A landscape with many valleys, sampled at points; each row gives a point and its height.
A ball rolls from a point to the lowest of its 6 nearest points, and stops where none of them is lower. Distance is the straight distance between rows; heights are no part of it.
Z32: [102 155 115 155 147 161 108 130 137  94  67 136 153 111 140 144 120 146
  95 100 122 135 160 123 131 136 143  84 101 102]  h=671
Z33: [124 138  88 129 161 112 101 181 123 106  97 135 117  84 165 117 136  75
 126 113 105 142 172 155 155 179 151 185 121  86]  h=346
Z171: [109  73 107  95 141 121 106 162 138 141 107 119  81  76 209 105 165 105
 143  91 136 167 107 147 183 168 147 169 146  90]  h=361
Z193: [165 185 137 167  88 105 129  98 136 105 128 162 115 170  55 142 115 134
  99 209 112 104 150 120  63 130  91  87 107 158]  h=909
Z957: [144 100 156 137 142 121 118 123 116 151 168 139 160 165 112 124 103 146
 133 135 162  68 106  91  83 175 120  92 123 170]  h=351
Z3: [120  80  98 119  99 146  93 126 148 121  96 156 115  77 198 128 113 147
 116 105 173 151  88 104 138 195 130  82 124  90]  h=397
Z664: [180 165 179 172 131 122 144 122 119 150 181 102 143 190  68 136 155 119
 139 165 114 137 103 132  88  69 134 126 122 164]  h=759
Z201: [115  78 100  71 106  94 124 168 153 135 130 128  63  62 176 117 147 132
 167 132 152 182 103 173 207 146 114 177 166  72]  h=528
Z86: [ 79  85 139 109 124 179 123 102 112 144 102 117 131 112 195 118 122 174
  96  41 167 158  97  89 122 160 138  70 120 105]  h=597
Z576: [189 125 128 157 124  77 117 129 121 140 166 152 126 150  89 113 103  89
 134 183 126  60 136 114  94 167 100 149 149 194]  h=365
Z862: [130  99 114 114  99 148 128 111 127 140 147 138 141 125 155 133 112 142
 131 122 150 134  99 100 111 144 132  86 150 118]  h=404
Z421: [159 130  82 152 137  78  95 166 112 113 112 152 134  89 146 104 114  66
 115 138 111  94 181 120 106 217 128 181 128 148]  h=265
Z958: [101 134 149 126 156 162 158 112 118 166 133  96 151 130 136 115 160 128
 124  70  98 137 130 118 137  65 143 152 101 147]  h=453
Z635: [176 115 101 136  89 105 126 100 135 134 165 156 122 118 106 135  89 113
 132 177 135 101 112 109 112 143  99 113 160 148]  h=438
Z443: [ 76 128 111 100 134 156 129 131 143 130  89 106  99 106 151 133 145 148
 118  92 129 159 117 153 183  80 118 122 144  85]  h=526
Z148: [108 144  90 122 134 139 116 153 144  95  89 136 113 104 139 149 122 120
 124 141 115 146 148 160 169 123 127 134 136  92]  h=427
Z564: [114 104 116  96 136 101 163 161 125 135 150 106  79 104 139 116 145  97
 169 131 109 174 125 178 203  88 120 200 187  81]  h=443
Z509: [159 178 139 176 150  90 103 150 122 111 119 147 170 146  80 123 140  95
 122 173 101  83 182 130  91 138 141 169  90 179]  h=665
Z510: [116 146 121 135 112 159 138 112 137 111 117 131 136 136 114 145 128 138
 123 142 119 140 131 137 128  90 136  90 131 108]  h=532
Z907: [144 109  89 157 110 108  85 119 141 120 103 171 128  95 147 121  83 136
  87 140 151  89 137  87  89 222  93  87 116 142]  h=332
Z258: [162 152 107 138 104 124 140 117 136 104 141 146 116 127  94 152 120  98
 140 188 100 132 135 153 144  94 111 133 151 124]  h=588
Z361: [ 55 138 139  89 123 175 150 107 153 136  92  98  96 131 117 116 142 169
 117  81 121 180 114 151 177  40 103 104 138  91]  h=613
Z438: [163 130  74 159 111  91 100 121 130 115  98 166 115  94 132 130  91 106
  97 162 131  78 166 105  98 199  98 125 129 156]  h=295
Z790: [148  53  97  92  81 125 134 119 139 143 154 144 105  86 177 128 128 128
 163 140 157 150  58 116 163 134 123 141 175  97]  h=653
Z432: [148 142 200 134 130 138 142 101 111 139 171 120 149 212  82 141 117 168
 133 134 151 114 108 112  63 125 125  81  98 170]  h=523
Z840: [113 141 141 123 148 145 159 122 126 144 135  99 116 131 124 129 167 108
 139 113  89 151 125 154 164  38 133 167 146 118]  h=701
Z722: [ 79 145 155 138 150 180 146 101 116 126  93 108 161 136 133 132 131 174
 101  52 128 147 146 105 104 112 142  85  81 129]  h=536
Z259: [132 110 154 134 151 132 132 125 114 164 161 128 169 159 132 133 120 147
 139 107 144  92 113  98  90 142 139 111 128 168]  h=383
Z851: [106 122 113 126 154 153 134 131 125 143 108 113 142 109 169 124 146 126
 116  80 117 126 134 134 141 106 149 137 128 118]  h=490
Z894: [ 65 144 131 110 177 166 140 130 131 150  90  92 134 111 132 106 166 121
 116  62  92 153 141 142 172  57 137 176  92 108]  h=689
Z759: [124 137 111 134  90 148 126 100 134 106 118 156 137 135 118 139  90 150
 105 142 139 123 133 116  96 152 113  61 125 126]  h=570
Z454: [192 156 154 176  96  96 122 112 130 133 176 145 124 184  53 136 111 119
 123 202 122  90 119 125  75 119  96 113 132 175]  h=599
Z76: [158  56 151 128 114  96 107  85 127 141 150 176 112 178  99 108  73 157
 110 160 191  33  97  56  65 225  85  89 125 159]  h=385
Z209: [ 96 124 118  86 139 124 151 147 144 127 119 103  86 111 147 126 147 122
 148 126 117 171 120 175 199  71 115 171 171  89]  h=271
Z942: [133 118  84 103  88 131 124 131 153 106 112 148  97  85 132 148 101 135
 127 165 142 146 117 150 178 127 109 116 143  89]  h=524
Z123: [ 96  66 124 102 149 146 104 134 125 171 114 112 111  77 229  95 172 115
 121  49 136 158  91 121 163 153 148 157 123 106]  h=436
Z183: [ 62 155 121  96 162 133 128 155 153 127  76 103  96 115 139 129 154 137
 123 105 100 168 147 175 193  62 112 179 138  82]  h=447
Z469: [137  75 117 123 123 125 100 135 130 145 149 145 151 117 174 120 112 139
 137 118 162 103  91  80  91 191 133 113 141 151]  h=360
Z696: [101  97 124 116 160 157 132 125 112 174 137  99 150 106 186 108 150 125
 121  49 135 130 113 107 134 121 150 147 118 138]  h=409
Z887: [128  89 107 127 131 136  98 137 131 140 129 140 142  96 192 123 120 127
 120 108 152 121 103  95 121 185 140 109 131 129]  h=331
Z19: [104 154 124 131 160 145 135 137 128 111  93 110 140 121 134 137 157 116
 127 113  92 140 161 151 154  83 147 158 120 107]  h=522
Z921: [154  98 131 140 145  97  97 135 121 150 162 147 155 148 124 116 105 115
 129 150 154  52 120  88  89 194 118 126 130 186]  h=333
Z583: [169 113  96 145 129  88 127 169 101 124 164 137 132 108 126 100 124  57
 161 151 104  98 165 134 112 191 133 196 156 152]  h=264
Z543: [ 88 173 128 107 152 122 146 150 148 115  96 105 101 137 112 133 161 127
 139 138  84 171 150 171 188  48 121 184 145  85]  h=559
Z503: [107  45 117  80 120 131 128 137 135 165 134 112  87  83 211  95 168 124
 158  79 147 170  66 126 176 125 135 157 161  99]  h=471
Z475: [150 146 138 148 143 122 128 132 120 136 156 128 164 150 117 138 130 118
 137 141 121  96 132 125  97 120 134 127 128 166]  h=435
Z415: [149 108  80 115 126  93 137 174 113 107 136 149  97  90 141 107 132  67
 166 155 103 145 157 162 163 168 124 194 155  98]  h=364
Z666: [158 139 151 160 151 103 107 141 118 137 154 144 169 165  96 118 119 125
 132 150 135  53 144 114  87 159 136 136 101 193]  h=354
Z219: [154 116 118 132 132 116 132 139 115 135 166 124 142 126 140 127 131  88
 152 142 120 112 122 127 122 130 145 153 161 152]  h=381
Z841: [ 78 147 130 132 115 181 132 108 133  92  69 123 132 133 137 147 119 175
  95  88 132 161 144 122 131 118 143  55 105  98]  h=727
Z472: [139 139 131 151 169 108 120 160 107 134 141 114 177 118 138 117 143  90
 147 110 111  91 168 140 113 152 167 189 116 167]  h=337
Z168: [121 129 137 146 154 139 117 132 125 131 125 132 179 130 141 126 117 155
 116 103 141  93 140 103  92 160 143  99 104 152]  h=405
Z311: [ 92  82 126 108 116 158  92 120 144 148  76 137 106  80 214 120 137 158
 110  56 180 171  79 105 157 171 140  76 119  77]  h=535
Z605: [136 187 132 166 138 124 112 133 140  98 103 141 168 144  83 144 142 134
 102 166  99 115 176 117  85 126 142 103  82 143]  h=672
Z89: [124 142 160 146 188 128 146 127 110 161 138 104 180 124 132 115 153 125
 140  89 120  93 149 126 105  99 169 170  88 172]  h=445
Z766: [ 99 136 154 122 147 170 157  93 113 163 135 101 158 145 132 119 152 157
 116  67 119 143 126 109 113  75 143 112 102 143]  h=117
Z707: [156 171 142 151 104 138 147 108 127 112 142 126 129 160  76 150 140 128
 129 185 101 148 125 141 107  77 124 103 128 125]  h=801
Z706: [156  89  96 126 131 101 112 160 114 128 147 139 137  95 166 112 134  81
 144 139 122 116 129 124 121 186 138 170 151 144]  h=305
Z187: [148  82  79  83  48 115 120 122 162 113 126 158  79  63 139 144 104 156
 136 157 182 153  86 134 195 151  89 116 136  77]  h=642
Z465: [128  90 105  93 120  94 153 172 133 126 153 126  73  82 146 120 138  95
 184 155 124 178 122 169 203 136 112 195 182  78]  h=472
Z170: [ 63 163 129 118 131 174 127 130 158 101  50 118 109 126 122 144 135 176
  98 101 120 174 147 149 165  78 127  90 114  77]  h=614
Z802: [ 81 164 130 119 142 158 150 125 153 119  80 103 109 133 113 141 159 153
 118 126  99 167 142 152 169  51 129 126 123  88]  h=567
Z986: [133  89 132 125 119 126 103 115 127 138 150 154 146 151 136 121  82 159
 119 137 166  80 107  65  72 209 108  80 127 152]  h=355
Z770: [108 113 101 114 158 104 114 197 121 127 106 132  86  77 177 100 154  68
 154 102 112 161 157 167 175 191 159 193 133  62]  h=395
Z486: [111 147 205 124 158 144 151  98 108 134 130 115 163 197 103 133 118 198
 119  87 158 113 133  92  67 140 144  84  67 168]  h=623
Z301: [110 170 122 140 138 156 136 130 137 105  89 122 143 137 110 146 152 135
 117 139  99 145 157 138 129  90 144 115 103 111]  h=230
Z72: [110 107  85  97  88 140 117 122 156 107  93 143  97  85 149 148 102 167
 121 131 165 160 106 141 177 137 111  79 135  68]  h=551
Z806: [167 197 144 169 142  97 125 146 109 107 131 124 160 160  63 146 172  92
 127 197  83 127 170 135  98  90 156 164  87 153]  h=917
Z550: [148 159 100 136 136 118 123 145 128  94 108 142 137 123 118 143 139  90
 136 161  86 132 164 149 135 121 140 164 133 120]  h=412
Z879: [202 168 161 183 123  82 126 132 122 133 179 125 134 180  52 134 136  87
 136 198 100 106 128 143  97 104 121 156 133 186]  h=617
Z409: [ 96  60 123  86 154 135 126 161 117 172 128 107  89  76 207  79 185  83
 147  53 116 162 104 137 175 141 150 200 144 104]  h=465
Z104: [129  90 125 108 107 153 150  99 124 159 168 124 126 128 157 126 127 136
 141 111 154 146  75 111 137  97 133 109 174 112]  h=487
Z778: [131 180 153 160 175 118 128 141 117 124 110 106 186 129 103 139 167 116
 127 134  99 116 184 131 102  93 177 173  72 154]  h=674
Z678: [101 155 126 110 104 145 155 115 161 113 102 120  92 125 103 151 131 160
 135 154 124 171 119 165 179  55 113 106 150  76]  h=678
Z63: [186  94 131 135 118  92 138 132 118 150 203 128 128 125 124 112 120  78
 165 161 122 115  99 121 118 137 127 161 183 168]  h=431
Z500: [121 140 176 134 141 141 117 106 119 108 127 140 162 189 104 129  85 182
 111 106 159  92 142  88  66 189 125  64  82 167]  h=494
Z124: [131 125 131 129 151 141 154 129 112 146 158 105 142 131 146 131 149 108
 144 108 108 129 125 134 139  88 144 159 151 144]  h=511
Z487: [103 115 128 128 123 161 123 107 118 118 111 131 157 129 159 138 101 165
  99  83 157 133 119  91  97 172 137  64 119 116]  h=455
Z960: [163 114  81 118  56 123 132  99 141 108 145 162 106 100 108 148  85 134
 127 178 147 128 105 119 142 135  94 102 147 110]  h=541
Z143: [102 157 114 140 177 128 116 160 120 105  88 119 142 104 150 128 153  90
 130  94  94 133 181 157 148 127 169 193 104 102]  h=432
Z69: [ 71 153 122  84 148  95 148 169 146 129 114  96  72 109 129 120 143 135
 160 127 105 195 142 194 209  65  92 201 174  73]  h=411
Z334: [124 167 134 129  86 160 150  93 143  88 106 133 110 155  82 156 128 163
 113 175 111 160 131 140 120  86 125  67 117 101]  h=747
Z436: [141 121 100 129 136 128 111 143 118 117 130 133 144 108 155 134 128 101
 134 131 117 119 132 130 129 145 137 139 141 134]  h=345
Z623: [ 99  88  99  88  93 148 134 114 145 132 117 123  97  98 162 136 125 160
 132 111 163 158  87 137 173 105 120  88 153  74]  h=555
Z423: [105  47 112  91  90 146  98 111 155 153 100 151  98  83 212 125 141 168
 137  81 184 174  52 106 151 165 129  99 131  74]  h=560
Z911: [174 170 113 156 118 100 122 124 128 103 129 150 132 141  82 139 127  83
 125 197  89 113 160 143 110 116 110 153 126 154]  h=499
Z280: [ 93  79 121  87 147 136 131 144 123 159 131 101  99  91 193  91 167 101
 141  65 121 156  98 141 177 110 138 180 154 105]  h=475
Z135: [115 183 143 159 127 150 121 115 138  80  77 139 164 148  94 150 129 163
  89 139 115 134 179 110  81 145 144  66  70 129]  h=717
Z203: [130 148 109 166 111 130 101 105 139  97  93 163 142 132 110 129  82 148
  82 143 136  86 160  94  74 199  99  61 107 149]  h=422
Z29: [103 110 151  95 149 162 168 107 117 176 164  87 127 128 127 100 165  95
 139  76  86 159  96 134 170  33 120 174 143 137]  h=802
Z582: [170 118 154 150 161  79 116 165 104 149 182 128 164 145 111 110 123  80
 156 149 119  61 142 128 106 160 143 182 137 195]  h=341
Z282: [148 117 110 133 119 134 124 118 124 130 154 139 148 130 133 138 106 125
 127 148 134 105 117 111 103 146 124 101 146 146]  h=417
Z995: [ 70 137 125 126 164 170 121 132 134 127  70 105 128  98 163 119 144 142
  92  51 117 154 139 135 166 104 137 121  96  90]  h=593
Z278: [128  97 111 132 150 131 100 152 123 142 131 119 156  92 193 116 142 108
 126  92 140 123 118 103 124 178 150 145 129 139]  h=330
Z208: [166 132  81 129 104 112 137 129 132 103 133 152 104  98 117 140 107  88
 141 183 111 130 142 152 158 127 105 157 158 117]  h=441
Z380: [ 64 159 118  84  84 143 141 114 172 101  70 115  84 112 112 158 107 205
 128 126 158 182 123 169 187  78  99  73 139  65]  h=591
Z645: [140 170 134 179 122 109 101 114 139  99  91 167 145 157  77 128 100 149
  85 162 130  66 177  98  63 182 105  79  92 168]  h=261
Z225: [154 142 198 161 181 106 133 143 112 153 159 128 180 190  76 112 133 146
 140 138 151  50 133 123  85 131 153 134  65 196]  h=410
Z16: [132 160 142 151 150 136 145 126 123 129 127 111 159 146 112 142 162 123
 126 135  99 130 146 136 116  79 153 137 110 144]  h=598
Z801: [156  54 121  96 104 110 152 138 123 150 182 118  98  91 177 108 153  93
 181 123 138 161  73 126 168 123 135 180 190 117]  h=657
Z378: [122 151  89 140 155 126  97 163 129  96  87 132 136 100 147 136 128  89
 120 119 106 132 168 149 152 158 151 160 116 101]  h=362
Z653: [154 144 189 156 150 126 143 127 113 160 180 115 160 192  85 130 139 141
 143 129 132  99 108 120  83 102 136 120 106 171]  h=625
Z185: [177 132  94 166  82  75 126  92 135 131 128 176  97 130  95 138  78 139
 104 190 152  59 147  99  79 177  79 101 147 160]  h=423
Z528: [153 109 109 152 115  97 103 123 130 137 138 162 132 133 121 119  85 127
 113 162 149  53 129  81  82 201  98 109 130 176]  h=328
Z363: [ 76 147 100  90 126 124 113 158 164 116  76 117  83  96 152 145 122 160
 125 124 143 177 129 181 203  97  99 134 151  70]  h=450
Z471: [146 170 127 147  75 131 130  85 135  90 116 163 122 155  73 148  92 155
 100 183 124 123 148 117  81 134 103  63 109 138]  h=760
Z215: [167 149 101 155 128  77 120 150 108 107 143 148 131 120  95 118 120  56
 141 179  95  97 183 138 113 158 120 189 141 160]  h=197
Z452: [130 147 148 121  67 159 151  74 128  99 146 136 119 168  96 158 101 169
 117 148 136 155 109 120  88 112 129  57 128 119]  h=756
Z49: [142 172 147 145 128 145 156 119 134 120 131 111 129 150  90 150 167 117
 129 173  89 155 129 152 142  54 135 131 134 112]  h=841
Z647: [ 91 130 121  99  83 165 153  93 142  95 105 126 103 133 124 151 108 179
 121 114 149 167 113 139 148  95 121  64 138  80]  h=636
Z919: [147 155 184 143 115 149 161  93 117 143 168 104 133 187  83 143 151 149
 130 133 118 152 104 125  84  74 128  89 115 145]  h=703
Z495: [138 115  76 113 132 102  95 176 128 101  96 158  83  69 161 125 122  82
 137 142 120 152 157 156 173 196 121 173 131  82]  h=380
Z165: [122 107 129 144 145 138 105 126 121 138 131 132 164 132 152 122 106 154
 114 104 162  94 120  82  89 201 137  82 115 151]  h=373
Z230: [156 154 186 126  79 145 147  65 120 108 164 119 118 207  76 158 100 173
 114 150 141 159  99 117  59 112 120  67 117 140]  h=654
Z117: [150 162 165 163 139 121 116 125 131 122 137 146 162 183  67 129 119 146
 114 161 131  74 147 108  74 145 124  99  81 179]  h=486
Z345: [ 65 139 106 101 112 154 122 125 161 109  67 118  96 106 143 142 116 179
 117 100 155 173 124 160 182 100 110  78 135  68]  h=527
Z156: [195 184 136 167 126  92 134 138 120 110 154 129 130 156  68 140 156  69
 142 207  77 136 156 149 115  89 130 170 131 151]  h=769
Z562: [171 149  94 148  48 112 144  75 140 104 127 172  95 126  73 151  81 144
 112 195 128 117 138 122 110 123  79  86 131 126]  h=714
Z967: [109 150 152 132 118 161 131  97 123 102 115 128 151 161 117 148 107 177
 108 108 137 128 148 103  80 149 135  63 101 143]  h=592
Z538: [ 66 165 126 113 185 131 111 163 133 126  66  99 118  99 151 121 159 105
 113  64  92 158 173 159 182  98 153 209  99  81]  h=612
Z573: [139 110  96 130 147 106 115 176 106 121 131 131 129  87 165 113 145  71
 149 112 110 121 158 146 134 190 158 188 133 120]  h=310
Z445: [134 166 108 164 118 129 104 115 135  93  92 156 159 135  97 139 107 128
  94 159 112  96 171 111  86 155 113  94  97 141]  h=481
Z902: [ 82 149 107 118 166 132 101 165 148 111  57 115 102  93 166 134 138 117
 112  87 122 158 155 165 191 129 133 159 121  72]  h=512
Z453: [181 110 156 146 118  95 124 114 127 157 199 148 134 184  86 126  90 111
 141 170 149  71  90 110  87 144 104 111 150 177]  h=402
Z360: [179 155 214 175 165 103 154 140  99 174 187  85 160 204  59 117 170 124
 153 143 133 109  97 141  85  65 147 156  86 188]  h=881
Z235: [103 107 120 117 169 137 130 147 109 143 121  97 133  93 177 107 159  95
 129  63 109 132 142 142 155 121 161 184 126 121]  h=508
Z359: [ 54 133 140 114 135 191 132  98 128 118  66 104 119 116 153 123 126 178
  88  38 134 168 132 117 150 108 136  65 100  94]  h=741
Z682: [160 130 174 142 163 115 144 133 102 174 186  99 166 161 117 121 150 106
 156 115 116  99 117 127 109  96 153 172 135 182]  h=563
Z756: [159  92 132 122  76 110 126  90 130 148 176 156 124 146 108 130  76 147
 129 159 164 102  84  81  84 168  99  86 154 140]  h=399
Z909: [150 146 103 150 143 110 106 152 117 114 123 142 161 117 129 126 119  94
 124 143 104  97 165 131 104 159 141 156 118 158]  h=285
Z574: [109 112  89  90 114 123 112 151 156 117  92 131  80  71 163 138 118 146
 132 133 159 163 109 162 200 137 112 126 145  75]  h=510
Z161: [119 121 100 111 143 123 131 158 129 117 124 118 105 100 162 122 143  98
 143 122 110 151 140 162 169 123 140 175 156  94]  h=424
Z970: [154 169 170 164 169 100 121 150 115 131 141 123 183 155  81 129 148 112
 136 153 115  83 168 135  87 112 166 169  80 187]  h=571
Z881: [ 71  96 139  80  97 182 153  83 119 137 109 118 105 131 150 123 114 183
 108  62 154 180  93 118 146  99 123  68 142  88]  h=622
Z742: [144 109 154 122 104 137 140  96 118 148 178 138 147 173 109 146  89 159
 140 134 160 119  92  96  83 144 120  82 149 150]  h=400
Z119: [149 135 129 156 162  80 101 167 110 122 141 140 169 127 113 112 122  87
 135 140 117  55 174 126  93 183 149 182 111 193]  h=321
Z765: [132 121  78 129 110 131  94 134 144 104  80 153 112  78 165 130 101 127
 105 129 143 140 127 124 156 185 110  98 122  96]  h=348
Z450: [178 184 171 170  92 119 133 111 121 115 153 120 123 200  37 142 134 141
 107 202 118 128 128 121  58 113 109  84  93 160]  h=873
Z558: [115 139 165 100  74 172 169  63 127 108 138 114  98 171 104 152 119 178
 119 118 135 180  97 129 113  69 134  66 137 102]  h=677
Z784: [181 155 169 167 150  88 129 150 114 142 180 123 160 170  74 116 141  86
 154 166 102  83 137 143 101 118 141 174 119 194]  h=433
Z644: [150  92  89  91  96 107 136 145 140 114 141 135  82  74 137 136 118 112
 155 173 138 160 110 154 191 137 108 167 162  95]  h=562
Z504: [154 205 169 171 170  82 118 162 103 119 114 117 188 147  62 126 172 106
 114 182 105 103 193 123  84 102 183 185  48 165]  h=818
Z331: [ 80 105 153  95 117 182 165  84 119 165 139 101 115 137 135 113 136 154
 125  67 120 170  85 121 153  49 118 108 143 112]  h=513
Z498: [121 136 119 121 123 150 148 122 131 121 127 119 120 133 131 143 136 124
 138 136 112 146 121 142 151  77 134 125 151 107]  h=650
Z646: [134 174 147 147 101 151 133 102 131  95 124 139 139 166  83 147 124 153
 112 163 110 135 143 122  83 115 129  69 110 130]  h=788
Z479: [ 89 112 149 112 122 177 151  89 113 135 121 119 141 145 154 136 115 173
 110  64 150 146 116  95 107 123 137  71 127 120]  h=491
Z711: [149 159 212 135 137 129 132 104 115 106 146 128 139 232  62 140 113 183
 109 150 159 104 129 106  49 156 119  70  57 177]  h=695
Z980: [160 127 120 164 148  75  92 149 119 129 126 164 144 132 112 105 105 102
 104 157 134  32 167 102  92 205 111 157 117 191]  h=322
Z969: [ 73 161 127 142 153 177 127 124 146 110  57 110 140 116 128 136 149 156
  97  80 109 152 155 134 146  87 145 104  84  97]  h=566
Z79: [ 99 114 126 103 130 160 157 113 128 151 127  96 113 119 146 116 149 124
 131  93 113 157 106 141 166  57 124 141 151 110]  h=632
Z446: [189  88 159 147 151  76 106 144 117 156 196 145 143 170  93  99 111  91
 152 163 143  41 103 103 105 167 122 157 143 205]  h=352
Z811: [135 120 173 121 115 137 125  97 118 133 166 142 146 194 101 134  84 170
 123 134 157  98 111  90  66 172 119  69 124 157]  h=401
Z875: [ 82 139 111  77 121 108 140 144 161 134 103 106  75  91 142 136 133 164
 144 128 143 185 119 185 214  69  86 152 164  76]  h=398
Z649: [125  91 109 111 132 139 131 134 118 146 141 117 132 108 172 123 137 118
 139 109 135 133 106 124 139 123 139 131 153 122]  h=403
Z281: [ 76 136 117 106 174 128 131 163 130 132 100 101 102 108 151 110 158 100
 137  80  97 158 161 168 185  95 141 208 135  84]  h=554
Z988: [125 158 179 153 161 139 136 124 117 136 136 128 175 168  99 130 128 165
 123 117 142  98 147 103  75 140 149  97  71 174]  h=507
Z435: [ 95 112 100  76  81 129 131 126 167 116 103 121  83  92 139 145 113 180
 135 124 177 171 100 162 203 111 102  94 153  56]  h=537
Z748: [110  75 127  78 132 119 163 139 124 158 160  91  77  99 162 100 156 100
 161 102 120 175  81 155 208  75 116 193 191 100]  h=618
Z867: [170  90 124 128 115  99 118 128 122 150 181 136 140 130 136 121 109 103
 140 158 142  92  95  91 100 165 120 134 166 170]  h=363
Z312: [111  84 104  80 117 122 138 144 142 134 126 119  84  87 174 124 143 130
 154 123 148 164  89 153 196 110 119 152 165  84]  h=439
Z120: [ 81  88 128  87 123 168 148 106 119 171 141 104 116 117 168 109 146 130
 123  68 136 159  87 120 161  71 122 123 153 107]  h=590
Z965: [185 111  97 132 108  86 141 152 113 117 165 146 104 101 108 112 119  58
 163 175 102 123 147 142 133 160 110 191 165 142]  h=307
Z917: [106 122 154 104  93 170 166  79 118 136 144 113 117 155 122 141 124 162
 122 101 133 169  95 124 132  73 131  82 145 105]  h=604
Z525: [153  97 136 139 167  87 112 174  97 152 171 123 163 122 144  99 131  88
 157 118 134  67 137 116 106 193 154 189 129 184]  h=335
Z924: [144 103  97 104  94 126 149 118 140 123 148 129 106 106 145 144 123 126
 149 151 143 152  90 142 177  96 118 128 168  94]  h=556
Z791: [ 86 114 106 115 126 162 103 134 143 122  66 124 109  87 181 130 119 153
 101  83 158 158 112 133 167 140 130  76 128  74]  h=407
Z98: [168 172 172 166 134 121 130 131 122 137 164 122 158 181  73 140 149 124
 133 170 114 105 130 129  83 105 132 123 103 175]  h=631
Z333: [ 80 126 139  96 162 145 151 139 124 149 125  87 107 117 139 101 166 103
 136  79  83 162 133 164 192  50 127 200 140 110]  h=709
Z754: [154 122 133 139 106 136 145 108 127 143 176 127 137 145 124 143 118 122
 146 146 128 125  96 125 123 102 125 112 163 137]  h=509
Z23: [167 116  66 129 107  95 125 141 121 105 120 158  95  84 131 127 104  81
 135 175 114 122 156 139 141 174 100 172 150 126]  h=384
Z271: [149  75 122 125 150  98 115 170 108 154 169 114 148 105 178  98 153  84
 168 107 127 102 118 110 107 194 159 182 151 159]  h=340
Z684: [128 153 187 154 175 124 152 124 110 162 140 108 180 171 100 115 147 157
 138 103 136  91 140 113  72 103 162 128  64 180]  h=515
Z434: [131 149 166 155 138 122 111 111 131 101 111 159 155 185  80 126  89 173
  97 140 148  70 155  90  61 191 112  72  75 179]  h=466
Z14: [152 136 147 140  87 123 127  86 125 116 162 154 128 178  91 141  76 154
 119 162 150  99 118  99  64 154 100  70 130 155]  h=488
Z272: [119 101  97 123 136 132  86 148 138 120  91 140 115  73 201 125 134 114
 106  97 143 149 111 122 159 185 146 118 122  95]  h=272

Call two points neighbours if one is among the 6 nearest of the other. Go from one point of each pair to the other, from neighbour to neighbour, staying as low as possible. Name the highest point that can't be avoided.
Z645 / Z272 | Z203
Z209 / Z272 | Z161
Z301 / Z209 | Z19
Z215 / Z272 | Z278

Where does a ball stop that starts at each point below?
Z486 | Z215
Z230 | Z215
Z259 | Z215
Z967 | Z272
Z635 | Z215
